Each row is a point on a landscape with many valleys, with its height.
A ball rolls from a point to the lowest of its 2 nearest points, and stops where none of them is lower. Distance is the straight distance between rows; heights are no part of it.
zedal: [ 98 152 118 113 116 100 213 109 153 149 130 174  83 196 135  88  90 165
 141 193 173 112 161]  height 444
Lino: [ 96 150 159 134 111 185 109 175  95  99 172 138 143 125 121  72 132  93
 109  71 104 114 132]  height 502
riro: [ 77 145 102  96 130 102 111 162 151 134 135 108 143 107 157 105 123 148
  89 133 115 154  81]  height 540
roz: [162 101  97 127 163 131 121  92 168 145  69 108 118  90 146 147  97 129
 129 121 123 145  81]  height 237
Per: [179 111 149  93 168 110 137 158 136 118 147 144 101 202 108 161 169 105
 160 116 126 164 124]  height 95
Tiba: [127 114  81 173 171 124 106 133 138  88 148 192 138 118 135 147 144 146
 129 137 130 117 134]  height 579
bula: [131 132 189 106  94 157 119 207  80 129 158 121  98 147 122 103 126 131
 106  71  96 143 132]  height 471
lili: [125 139 100 126 167 120 156 215 125 119 161 175 136 159 128 120  75 115
 131 176 124 153 157]  height 297
reme: [ 93 105 170 131  86 178 102 103  70 189 175 115 155 113  88 143 132 114
 125 105  91  71 131]  height 302
feva: [ 77 160 142 145 160 167 174 157 116  55 141 178 121 110 116  54  99 164
 123 125 164 109 172]  height 713
genan: [107 115 107 150 136 111 143 182 158 164 130 135 139 129 181 147  85 174
 155 167 133 128 200]  height 596
zodal: [163 128 100 142 148 117 153 122 122 109 161 220  99 163 120 171  86 129
 129 201 122 101 110]  height 266
fazuv: [125 121  95 147 123 163  74 114 124  93 160 140 159 130 121 125 178  97
 141  83 116 104 108]  height 335
toka: [137 133 106 125 116 167 102 130 152 128 174 117 119 182 155 103 151 116
 144  60 103 126 109]  height 511
rigun: [138 124  53 117 186 103 161 152 180 100  87 113 148 104 137 109 137 121
 132 119 166 182 124]  height 681
val: [145 155 158 130 148 175 151  49 117 138  88 136 126 114  92 109  76 126
 104 161 141 139 120]  height 530
tadut: [113  96 167 121 162 128  97 188 116 136 171 170 139 145 128 147 146 136
 123 120  99 132 113]  height 184
riput: [133  98 175 118 108 168  48 127  81 144 162 137 109 115 104 147 146 112
 161  56  97  97 119]  height 675
Fos: [144 118 107 167 111  97 127 113 132 134 164 156 125 163 174 208 156 142
 142 151 112  91 122]  height 529
mubob: [125 153  57 151 136  71 172 159 184  95  94 134  90 125 179 127 168 172
 118 112 168 159 125]  height 676
Zap: [122  97 139 129 155 139  99  31 135 135 106 101 159 122 107 131 173 170
 134 111 138  88 142]  height 655
Mim: [106 163 126 132 133 159 174 149 121  66 129 192 117 127 130  68  79 129
  88 154 150 136 132]  height 715
bol: [123  75 167 127 153 156  53  96 110 145 133 121 144 105  99 150 167 148
 162  76 123  91 133]  height 664
digaf: [138 126  82 143 126 136 155 195 160 110 108 102 111 107 180 133  98 116
 146  89 135 153 155]  height 68
saz: [ 82 162  97 154  87 123 130 179 124 125 161 136 155 100 155 109 101 133
 115 157 113 105 167]  height 268
mesaz: [138 127 151 115  84  96 102 110 108 165  97  86 135 105 109 159 141 118
 118 152 120 143 117]  height 522
Deru: [ 83 198  71 136 120  42 151 145 170 106 114  95 168 109 135 107 175 140
 139 146 181 132 161]  height 694
gep: [175 141 152 136 154 162  86 116  70  73 120 168  97  90  92 151 125  83
 123 117  94 140  92]  height 310
Batos: [106 134 152 132 153 201 137  75 114 127  94 110 147 104  89  78 106 114
 114 125 148 140 155]  height 526
mitus: [147 131 189  93 141 168 123 148 106 152 110 105 101 133  71 101 107 119
 138  84 134 166 146]  height 398
Zofim: [110 124 138 129 106 142 118 100 136 144 132  86 134 147 140 123 151 135
 137  98 140 119 127]  height 500
Rika: [153 120  64 132 129 126 133 160 159 145 131 125 119 126 182 170 133  88
 134 115 108 116  86]  height 587
kati: [114 149 178 134  81 134 160 117  95 181 134 109 108 156  81 145 138 104
 133 151 125 135 122]  height 339
Ruve: [142 108 151 141 137 166  92  36  96 133 122 126 124 110 106 164 170 136
 160 105 119  81 132]  height 657
duge: [ 86 162  93 141 126  86 151 187 141  59 161 172 120 145 145 111 176 157
 122 132 158 140 143]  height 703
konun: [137 141 132 134  96  94 162  96 129 165 147 180  75 181 168 172  90 155
 129 206 119  99 133]  height 435
sotum: [150 102 149 154 128 152  99 170 120  73 114 135  90 110 155 135 130 138
 133  60 121 136 145]  height 571
guk: [111 163  80 116 146  91 150 159 158 103  86  90 119 104 158 106 159 167
 136 100 171 176 109]  height 678
nako: [125 131 118 117 116  67 138 141 146 137  90  44 177  99 112  97 130  90
 153 143 158 148 186]  height 399
Mos: [127 136 107 130 134 118 152  70 158 157  67  73 182  99 111  82  97 126
 121 156 167 125 157]  height 221
lusa: [168 113  88 137 155  99 114  95 139  97  85 105 165  85  92 151 155 102
 122 135 143 145 126]  height 648
Mobif: [171 153  60 135 168 140 150  83 170 102 112 176 121 148 130 111 115 126
 111 150 134 145 101]  height 207
sif: [127 115 106 114  89 104 126 201 143 176 117  86 151  81 186 135  59 103
 101 117  70 125 151]  height 565
fon: [102 125 149 122 115 152 112 117  93 149 188 156 177 139  85 149 162  99
 110 159 110  99 113]  height 353
Vaga: [179  96  93 124 147  83 118 178 142 146 107 100 148 123 134 206 157  88
 171 104 126 125 125]  height 620
giv: [116 172 175 121 105 109 172 153 121 129  95 113  86 135 144  80  88 141
 105 132 129 167 126]  height 443
nif: [117  91  86 172 144  98  83 116 149  92 130 169 146  85 160 180 172 171
 107 137 136  94 113]  height 584
Tuki: [132 137  39 126 113 100 119 139 166 119 140 119 157 119 169 157 155 115
 119 130 113 119  85]  height 592
piruf: [130 112  92 104 121  84 100 174 150 136 133  91 156 131 119 154 171  96
 138 111 128 153 117]  height 609
zemi: [ 81 143 149 125 145 172 137 152 107 121 153 178 160 109 122  90  68 151
  82 160 106 118 129]  height 240
kupa: [ 95  88 151  92 133  87 103 141 130 141 158  69 199 108  82  94 157  92
 149 137 160 132 182]  height 322
vamim: [164 145 170 124 111 153 171 135  92  95 148 149  90 183 101 121 144  96
 143 127 144 131 151]  height 346
kaz: [107 162 139 136 149 140 156 106  97 120 132 135 160 129  79 112 159 125
 124 151 160 149 145]  height 231
nufi: [183 115 109 109 182 113 146 102 153 155 144 142 125 217 119 153 157 117
 169 120 133 136 126]  height 128
retib: [ 59 181  66 113 145  59 157 156 171 134 110 117 151 112 137  78 113 166
 142 171 166 148 163]  height 688
toze: [ 99 111 137 113 169 140 115 178 120 136 173 188 156 122 124 117  92 152
  97 150 102 128 120]  height 215
Rul: [130  89 139  91 142 109 108 174 149 168 104  71 151  89 146 118  87 139
 111 102  92 154 124]  height 552
Dazu: [155 118  83 147 154 147 145 137 160  71  95 166 105 104 166 132 109 141
 116 103 138 146 106]  height 250
pif: [101 127  99 112 145 102 106 166 127 101 169 115 209 115  75 102 158  84
 117 149 145 141 144]  height 252
bikek: [119 123 157 117 105 144 125 101  90 184 166 106 154 150  79 131 142  93
 131 142 113 112 129]  height 332
Silak: [ 83 150 126 149 104 142 106 137 119  75 140 130 136  95 141 101 165 144
  95 118 126 127 124]  height 354
Mifo: [130 188  98 122 102 146 150 142 134 111 166 124 117 175 145 108 145  90
 136 141 124 129 113]  height 206
tovig: [122 154 170 117  90 128 162 197 101 110 152 123  81 156 148  99 101 129
 122 114 113 149 144]  height 457
Gobon: [ 68 112 158  87 159 121 117 135 102 162 172 128 165 123  72 119 170 146
  90 140 129 141  93]  height 225
tid: [ 44 119 153 136 133 153 175  97 145 169 155 148 112 168 161  99 106 208
 119 127 158  75 137]  height 594
mafu: [151 140 157 119 106 150 102 138 107 147 162 131  80 164 154 154 108 124
 109 108  76 118  82]  height 528
meni: [ 84 151 130 110 163 159 182 100 120 100 151 168 125 167  98  70 140 155
 108 136 170 113 135]  height 183
Bisi: [ 97  80  92 156 155 115 118 149 186 129 129 151 146 135 189 165 101 183
 157 130 129 106 175]  height 593
Tinan: [165 101 188 115 149 103 181 101 114 142 115 187  69 174 133 158  87 176
 128 170 137 108 118]  height 428
tumo: [107 157 158 103  84 154 218  99 131 156 144 121  73 217 147  62  90 143
 136 125 158 108 134]  height 473
Lokob: [121 151 130 112 113 129 131  67 139 177 109  98 120 155 126 103 126 146
 106 145 136 139  71]  height 539
nage: [130 144 125 141 149 179 130 118 109  92 105 132 141  89 101  94  91 116
 115 127 116 146 139]  height 523
kedor: [147 143 128 113 126 148 137  76 146 153 113 113  93 176 150 105 134 148
 140  98 133 134 125]  height 494
lor: [148 117 160 112 176 111 109 104 123 208  83 112 128 105 130 146  69 125
 115 160  94 142 101]  height 611
Veza: [ 91 151 130  87  81 146 118  56 130 164  96  46 145 103  61  65 134  84
 141 127 151 135 123]  height 300
nifa: [125 119 122 181 122 169  97 175 116  73 142 165 113  94 187 126  92 121
 106 100  96  92 123]  height 318
dero: [ 86 139 179 116 128 158 189 122  87 119 164 155 111 165  90  95 105 128
 104 137 155 108 131]  height 151
keref: [ 87 133 138 102 127  50 142 161 134 143 127  70 180 118 118 109 147 116
 150 147 162 135 168]  height 371
meko: [ 97 154 120 131 119 119 122 216 124  80 170 156 119 133 159 103 132 132
  89 105 113 140 112]  height 285
kavo: [136 126 127 120 156 111 154 171 132 130 168 181 117 175 141 162 100 146
 125 174 121 128 132]  height 281
rusup: [116  90 192 126 142 147 141 118 126 109 158 168  86 168 143 130 160 198
 139  96 153  94 131]  height 585
dimu: [117 133  89 121 100  73 138 139 169 190  86  74 173  92 157 118  62 104
 100 188 121 146 127]  height 607
non: [127  93 162 138 141  85  84 146  88 122 138 134 181  79  86 168 160 114
 116 174 109 132 149]  height 394
buton: [121 119 129 160 119 137 104 185 139  78 123 105 145  97 159 117 157 129
 150  74 135 132 170]  height 564
viga: [136 105 129 112 168  94 123  83 149 101  60  91 157  77  97 121 162 150
 115 133 167 159 138]  height 652
pudi: [161 115 131 106 180 139  95  93 112 117 124 163 121 132 101 146 139 136
 121 123 115 142  65]  height 331
Nenu: [139 145 129 137 108 124 119 148 118 116 134 128 101 129 153 146 123 134
 105 132 106 139  96]  height 536
Lod: [108 123 151 136 152 128 137  54 123 130  78  93 152  97  88 111 185 169
 123 126 164 136 157]  height 653
dobav: [167  91 104 148 179 130  93 196 120  79 130 190 122 105 136 163 146  80
 139  80 104 149  92]  height 656
rubu: [139 109 115 141 111 114 106  99 154 144  99  74 144 121 149 154 153 132
 151 111 134 113 152]  height 507
ganis: [ 74 107 109 164 158 164 146 158 140  81 156 200 125 141 146 102 104 181
 138 137 139  79 188]  height 351
rakav: [166 137 100 107 102 143 110 166 136 150 115  96 129 117 126 122 118  71
 131 106 109 170  99]  height 140
Kerez: [104 122 118 123  80 112  82 140 118  86 126  83 165  67 117 118 164 115
  98 121 126 131 138]  height 378
dezos: [121 119 123 101 138 111 102 109 143 211 155 114 165 154 117 149 120 129
 123 171 103 129 100]  height 293
ges: [113 119 190  95 108 144 106 151 116 173 121  71 106 126  82  90 146 137
 155  92 137 165 158]  height 383
gaseb: [144  89 207 141 155 134 118 140 118 111 125 137  78 148 148 150 141 182
 142  93 126 127 143]  height 580
Toda: [ 84 157 130 114 106 131 150  48 116 177 103  86 171 125  57 103 142 101
 123 155 154 115 109]  height 280
loguv: [189 113 128 118 170  87 172 112 145 137 154 185 104 212 131 169 125 128
 166 161 141 125 135]  height 148
Tus: [180  94 127 143 154  98 109 193  99  72 133 169  83 127 134 187 155 110
 143  89 106 126  89]  height 663
Dit: [139 119 113 142 103 114  83  94 133 142 170 130 106 162 178 181 167 153
 136 102 106  91 107]  height 524
ruz: [101 155 117 150 113  79 149 160 152 121  92 120  97 118 159 124 109 167
 125 169 163 145 151]  height 430
las: [107 141 119  75  67 132  94 106 140 182 110  49 138 113 104  72 114 100
 146 100 133 141 135]  height 327
bipus: [136 156 112 156 127 117 157 145 144 122  94 117 137 116 140 116 124 133
 130 145 156 154 168]  height 425
melu: [135 141 111 154  99  81 159 135 135 111 174 165 117 186 150 161 171 128
 141 152 140 115 138]  height 534
gizof: [ 91 106  88 169 166 136  90 144 129  61 136 174 173  92 143 111 151 150
 119 110 146 106 148]  height 575
mis: [188  96 194 119 159 122 180 138 129 104  97 161  72 157 134 136  62 162
 149 144 138 145 149]  height 422
desob: [114 101 138 159 141 136  99 149 120  96 120 108 182  72 140 124 129 125
 138 114 129 111 180]  height 555
Bel: [167  99 190 113 187 167 142 160 115 132 102 136 105 137 109 101  69 128
 134 115 125 166 152]  height 410
Gifi: [163 106 154 125 171  92 107 187 119 124 151 143 134 157 111 181 156 124
 156 135 119 156 134]  height 141
bek: [ 82 175 148 147 114  95 179 151 116  71 144 134  96 136 125 107 174 171
 129 147 179 138 161]  height 706
kiz: [101  91 156  81 165  70 112 139 130 178 142 118 180 125  94 142 155 152
 108 167 142 153 118]  height 253
Miba: [109 123 219 129  83 141 135  88  75 194 130 116  83 131  88 162 134 123
 130 120 113 100 113]  height 324
Zun: [ 70 171 151 121 110 120 163  97  95 130 115  80 165 113  46  89 164 109
 120 159 169 134 143]  height 257
vumiz: [129 148  87 140 137  98 142 138 141  98 102  84 176 108 129  89 143  91
 154 125 162 154 189]  height 415
Miv: [ 77 138 185  98 135 160 139 149  78 147 175 134 131 142  83 112 141 129
  89 127 125 140 114]  height 195
kosi: [140 109 145 114 150 127 136 119 149 187  92  96 127 140 122 132  85 116
 142 141 113 161 128]  height 610
mibam: [ 97  78 127  89 164 122 109 125 164 173 115  84 185 100 162  94  74 142
 113 139 117 123 138]  height 560
rori: [137 136 153 120  69 169  89 102 113 120 131 106  93 121  92 141 187 136
 148  72 134 131 126]  height 393
bep: [127 113 178 148 116 105 155 113 107 168 148 181  84 153 138 175  82 169
 114 199 136  97 125]  height 431
latos: [200 141 109 140 182 154 113  90 100  88 118 167 103 133 104 147 135  86
 142 112 114 137  87]  height 323
Gune: [114  90  91 118 170 135  96 118 152 119 117 115 190  75 143 102  91 127
  93 128 119 119 122]  height 567
mutu: [104 134 140 134  82 173 159 107 117  94 156 178 100 144 163 104  74 160
  97 143 113  74 119]  height 287
bilu: [ 93 165  84 112 178 105 164 137 172 146 125 139 150 147 127  84 110 151
 134 156 158 148 152]  height 685
Bupa: [146 126  45 169 153 148 128  68 170 115 121 146 181 104 161 137 124 117
 132 121 137  89 129]  height 218
sas: [ 95 127 119 105 139 110 121 184 144 178 131 111 159 126 146 105  87 141
  95 142  96 161 113]  height 544
ritol: [130 140  96 138 108  83 174 120 161 147 141 182  91 186 145 141  96 154
 139 196 145 121 166]  height 438
Lilaf: [150 115 135 125  83 160  60 137 107 151 123  98 139  87 132 135 108 111
 135  81  78 105 124]  height 227
nesu: [175 144 195 126 104 154 118 113  68  74 136 163  85 130  98 141 122  94
 125 135 105 125 106]  height 290
todam: [151 131  96 134 120 140 161 169 148  64 115 174  86 122 170 130  70 128
 106 145 109 137 116]  height 258
Kegad: [149 147 104 153 127 153 113 145 132  59 149 156 123 154 120 118 182  79
 135  85 136 125 125]  height 315
tig: [203 115 190 136 185 158 162 129 108 122  87 139  87 144 112 145  79 120
 167 116 120 156 169]  height 417
nezet: [152 128 193 141  93 130 133  72  84 153 109 132  66 153 126 174 137 140
 140 155 116 103 104]  height 313
diba: [153 120  79 139 149 165 129  94 162 104  87 119 110 101 187 125  98 127
 111  97 126 137  99]  height 244
Lerer: [209 129 132 109 108 140 114 109 129 160  80  91  42 130 144 174 108 116
 144  99 115 154  75]  height 139
pani: [142  88 124 118 105 129 110 161 148 186  88  71 131  72 192 140  70 134
 104  91  70 128 119]  height 558
kagit: [126 130  53 126 127  60 135 159 169 130 144 107 171 131 126 153 179 104
 119 152 134 145 119]  height 599
Meku: [142 142 174 139  98 154 150  83 114 127 144 155  85 156 144 134 108 140
 118 144 113  84 115]  height 304
Vuvib: [ 96 125 162 129  98 182  91 115  82 147 146 120 146  87 124 108 119 114
 108  98  81 100 133]  height 267
Tif: [129 123  83 126 163 135 138  59 154 132 114 105 189 122 102  89 133 109
 134 149 154 120 146]  height 208
lada: [191 147 118 129  67 139 120 110 113 164  77  80  80 125 124 148  97  65
 163 127 111 149 136]  height 163
tapi: [144 133 131 139 169 154 172 189 119 110 156 195 132 172 104 114  93 101
 155 164 141 141 193]  height 314
seta: [153 102 163 137 147 114  79  96  88 140 111 133 157  75  74 166 125 109
 111 163 106 107 117]  height 414
Nobe: [ 95 143  79 135 124  67 156 147 164 177 119  95 185 122 147 111  65 120
 130 198 136 137 173]  height 604
kitul: [151 128 177 153 103 136 124 145 100 128 105 123  96 109 122 153 116 136
 116 115  93 143 130]  height 538
Zigu: [112 153 149 147 129 191 129 165  93  84 141 141 136  95 108  73  90  92
 100 106 114 145 143]  height 515
fibuz: [106 173 130 117 116  99 169 182 152 102 103 134  72 127 169  91 101 164
 101 144 158 174 128]  height 437
Bolu: [112  99 126 169 142 164 123 177 136  82 145 205 109 108 194 107  75 172
 122 123 105  95 157]  height 338
zaro: [126 109 146 157 149 145 125  85 128 154 102 126 141 107 150 156 102 154
 126 152 122 101 147]  height 605
nulan: [132  94  87 133 117 123 113 199 156 160 141  99 124 111 191 157  82  92
 136  97  82 109 113]  height 577
bupo: [142 124 152 120 151 154 185 158 126  91 171 187 126 185 114 104 118 123
 147 147 152 124 149]  height 328
Gepi: [156 129 121  93 100 157  96 141 121 111 162 141  83 185 144 129 143  98
 141  73 100 128  64]  height 519
bopib: [119 133 162 136 142 141 128  53  87 130 129 145 132 122  69 163 169 129
 113 158 133 121  94]  height 436
firag: [ 99 136  81 134 158 150 121  84 132 108 162 156 205 123  89  94 148 118
 125 149 148 108 141]  height 190
Lupa: [116 125 169 149 109 129 103 163 107 141 130  96 147  96 119 136 137 136
 131 121 120 132 166]  height 545
fikiz: [ 91 194 120 134  72 119 148 145 128 122 164 128 130 138 141 106 134 132
 105 152 136 120 130]  height 238
kasi: [ 89 196  76 128 120  49 150 177 142  94 154 141 116 124 139 129 179 140
 125 155 172 150 138]  height 700
kul: [112 123 131 161 111 153 102 169 116 134 153 137 142 103 179 137  83 147
 117 116  96  96 155]  height 295
Peba: [143 153 104 125 122 129 124 191 118  62 182 167 117 183 143  89 165 105
 120  95 127 134 123]  height 301
nul: [109 130  68 147 158 146 114 137 160  89 134 140 174  93 160  88 113 135
 112 109 136 139 144]  height 572
sisa: [155 104  44 148 188 132 139  69 186 102 113 175 148 114 147 132 122 169
 121 128 129 121 110]  height 211
lim: [124 155 152 120 126 149 195  95 142 156 114  97 100 187 145  73 117 139
 159 117 157 131 160]  height 487
Desub: [108 115 131 131 150 133 217  80 123 134 166 194 109 202  92 119 156 166
 151 155 175  87 169]  height 179
Tiga: [113  69 165 115 116  85 107 131 110 154 145  98 196 119  79 154 156  99
 139 158 122 102 174]  height 366
rut: [170  93  72 151 146 110  92 114 138  95 115 126 170  88 108 163 153  71
 149 114 124 113 120]  height 643
lal: [138 118 102 137 131  79 148 170 168  97 101 124  98 127 157 183 192 163
 134 108 151 157 109]  height 674
gabik: [108  92 149 102 149  83 116  92 138 204 135 101 169 152 103 151 157 147
 143 163 138 130 125]  height 276
somil: [159 115  99 151 111  94 111 181 134  95 139 138 105 123 147 202 175 115
 135 107 121 139  99]  height 669
topa: [160 175  79 104  94 138 119 162 129 133 145  97 108 172 131 126 139  62
 131 107 109 167  88]  height 171
nomob: [ 98 109  98  88 134 106 102 130 127 147 185  98 228 131  89 106 141  55
 120 157 117 117 132]  height 309
vodun: [102 112 140 161 157 130 130  99 146 106 130 141 111 138 149 120 177 197
 134 100 159 107 149]  height 588
lotu: [ 93 127 130 113  51  77  86 122 125 106 139  52 166  85 106 114 189  99
 138 121 147 110 151]  height 418
Regol: [111 147 107 139 180 115 141 130 123 106 127 149 192 116  61 101 154 108
 119 159 152 138 158]  height 212
Rali: [100 122 198  95  97 171 130 171  85  94 182 168 103 158 118  86 128 130
 107  74 108 115 117]  height 485
Mabim: [135 160 129 135 146 180 191  24 119 147 115 155 129 147  77 105 117 111
 124 164 163 122 134]  height 533
bodov: [148 136 154 122  44 139  72  82  87 187 103  91 116  71 126 149  99 106
 126 105  72 101 107]  height 196
ner: [106  94 129 147 163 111 115 140 155 134 146 150 134 148 172 150 158 207
 148 118 140 118 160]  height 590
mef: [134 134  93 108 193 107 170 152 174 148  94 112 155 139 121 119  93 127
 123 153 154 181 137]  height 683
Nodif: [151  87 115 164 179 132  85 170 138  89 118 146 170 100 127 155 149  90
 150  81 113 125 114]  height 651
lopu: [206  66  80 132 139  89  86 108 113 117  94  96 148  61 108 206 145  82
 170 119  99 103 117]  height 635
sutu: [191 156 133 125  51 136  90 124  86 185  86  92 103  73 114 166  74  63
 148 113  78 121 121]  height 178
podog: [134 102 111 110  92 155  54  55 141 140 116  80 144  90 121 120 147 124
 138  88 118 109 111]  height 426
dudep: [173 129 101 150 112  95 127 118 155 142  79  99 111 135 164 172 140 127
 154 132 139 135 124]  height 512
Som: [ 69 141 128 133 119 182 138 103 124 131 175 181 121 140 137  95 109 151
  86 160 115  96 109]  height 265
nuv: [ 95 155 131  87 127 125 215 108 141 145 162 157  89 201 138  67  99 178
 132 144 176 107 120]  height 456
Vumot: [ 82 131 156 146 131 163 126  91 136 146 106 115 149 104 146 105  81 177
  89 146 125 110 130]  height 602
babi: [167 141  96 124 110 168  79  56 129 123 113 116 111 120 115 135 158 116
 129  89 120 126  86]  height 434
sivid: [129 154 142 127  43 133  84 105 113 131 107  82  81  95 131 148 155 138
 116  96 114 129 105]  height 405
Dimin: [143  97 153 142 166 112 176 101 121 142 161 181 116 198 111 172 143 151
 163 166 155  95 160]  height 164
Pimiz: [123 140 107  80 127 103 115 115 129 180 136 123 172 135 112 135 124  94
  94 181 101 148  67]  height 308
Goko: [174 142 133 150 137 117 147  98  98 109 140 181 106 159 112 180 134 107
 146 172 121 115 123]  height 255
nemu: [ 94 106 177 114 112 161 159 112 114 153 168 153  98 190 163 119 118 186
 120 108 143  84 110]  height 589
renuz: [ 85 148 127 129 132 147  90 107 114  74 146 150 160  90 102  88 190 136
  93 111 130 133  87]  height 344
Fusoz: [146 155 108 117 154 139 175  88 136  96 126 172 105 170 107  92 138 143
 109 152 153 133 114]  height 199
bas: [149 157 137 124 114 159 109  70 110 114 107 124 125 123  71 125 160 112
 111 128 133 142  96]  height 439
Votum: [117 125  84 140 120 140 108 122 167 122 165 119 123 161 198 133 162 155
 135  81 112 107 106]  height 518
Tidun: [188 120 124 135 106 139 130 153 135 138  59  94  56  89 161 169  90 110
 144  79 102 141 103]  height 125
buzu: [149 135  90 107 129 144 137 167 157 142  96  76 108 135 153 111 116  98
 152  72 116 174 118]  height 108
kugo: [188 127 151 133 110 110 129 124  71  80 135 169  77 145 122 175 145 100
 129 135 113 112  95]  height 270
fezum: [137 106  97 133 144 117 139  76 170 157  52  85 156  91 150 112  97 150
 127 129 149 138 135]  height 229
Moren: [148 139 159 135 111 165 125  93 103  82 145 142  89 150  95 119 209 114
 155  74 152 117 126]  height 379
Kobit: [147 140 160 167  73 116 119  77 105 164 105  93 115 122 121 173 146 124
 151 155 125 113 144]  height 517
mibut: [127 122 107  78 104 110 102  95 133 171 148  81 195 131  83 106 126  67
 120 167 118 133 113]  height 330
pimid: [159 125 157 141 152 118 140  72 152 165  73 112 102 128 161 142  80 158
 143 154 137 141 127]  height 606
muro: [182 152 124 109  70 128 109 108 115 155  77 101  68 129 116 149 115  86
 134 116 107 167  65]  height 150
maper: [149 125 183 116 108 182 135 128  91  81 131 131  75 154  98 103 147 113
 152  79 132 115 152]  height 363
Tum: [151  97 167 151 147 126 138 186 117  88 129 164  92 142 157 154 124 150
 141 114 129 134 149]  height 576
dumuf: [ 79 113 164 134 127 178 162 118 139 167 135 139 114 126 168 109  70 189
 109 131 120  87 149]  height 598
nuvi: [ 84 150 127 153 113  88 169 164 161 186 130 113 144 141 168 115  65 144
 141 188 140 124 178]  height 600
Lifi: [142 115 187 131 134 132 108  88  58 142 124 131 132  95  55 184 161 104
 130 160 131 113 123]  height 427
bov: [106 114 136 120 170 145  84 107 123 102 141 147 142 107 106 133 170 153
  88 123 115 145  66]  height 337
fes: [105 123 166  68  66 136  85 120 119 199 106  46 114 102  74  84 132 116
 173  80 149 147 164]  height 357
vudo: [206  68  95 136 176  88 122 154 143 132  81 102 138  81 148 207 127 102
 180 110 107 122 109]  height 627
Vuk: [151 138 111 133  52 154  86  85 148 148 100  61 108 113 157 136 135 123
 146  77 104 117 108]  height 413
gor: [118 125 128  95  89  92  99 101 144 166  83  87 136  85 143 134 127 130
  90 146 101 163  65]  height 527
Fis: [119 121 142 130 126 142  74 122  93 110 180 147 169 135  93 142 179  95
 128 113 106 115  95]  height 360
buz: [ 66 181 131 135 142 124 172 158 129  61 133 159 118 115 116  86 125 152
 130 148 171 143 184]  height 710
litur: [185 139 114 150  86  98 109  70 127 167  90 100 102 148 121 192 160 103
 162 144 115 125 110]  height 514
bigo: [ 93 144 116  95 117 101 107 107 149 182 120  73 141 123 146  98 138 154
 105 138 122 157  74]  height 535
tor: [123 160 112 131  95 127 140 209 128  64 154 188  91 122 171 104  87 128
  71 136 102 154  91]  height 271
Muzib: [175 119 131 145 118 135 147 188 145 117 100 104  78 106 183 164  89 119
 126  93 124 145 132]  height 102

Call two points neighbours if one is among the 2 nearest of the other. Go from one point of each pair to the other, from neighbour to neighbour, staying as low as possible. Name the highest point that can't be avoided.
digaf / Goko => Mabim
Goko / kupa => lotu
Per / bikek => kati
dero / Per => meni

Where does a ball stop that starts at each point below?
val => kupa
babi => Goko
lor => toka
genan => toka
kati => Per
Kerez => Goko
Bolu => digaf
Peba => firag
kosi => toka
Vuvib => digaf
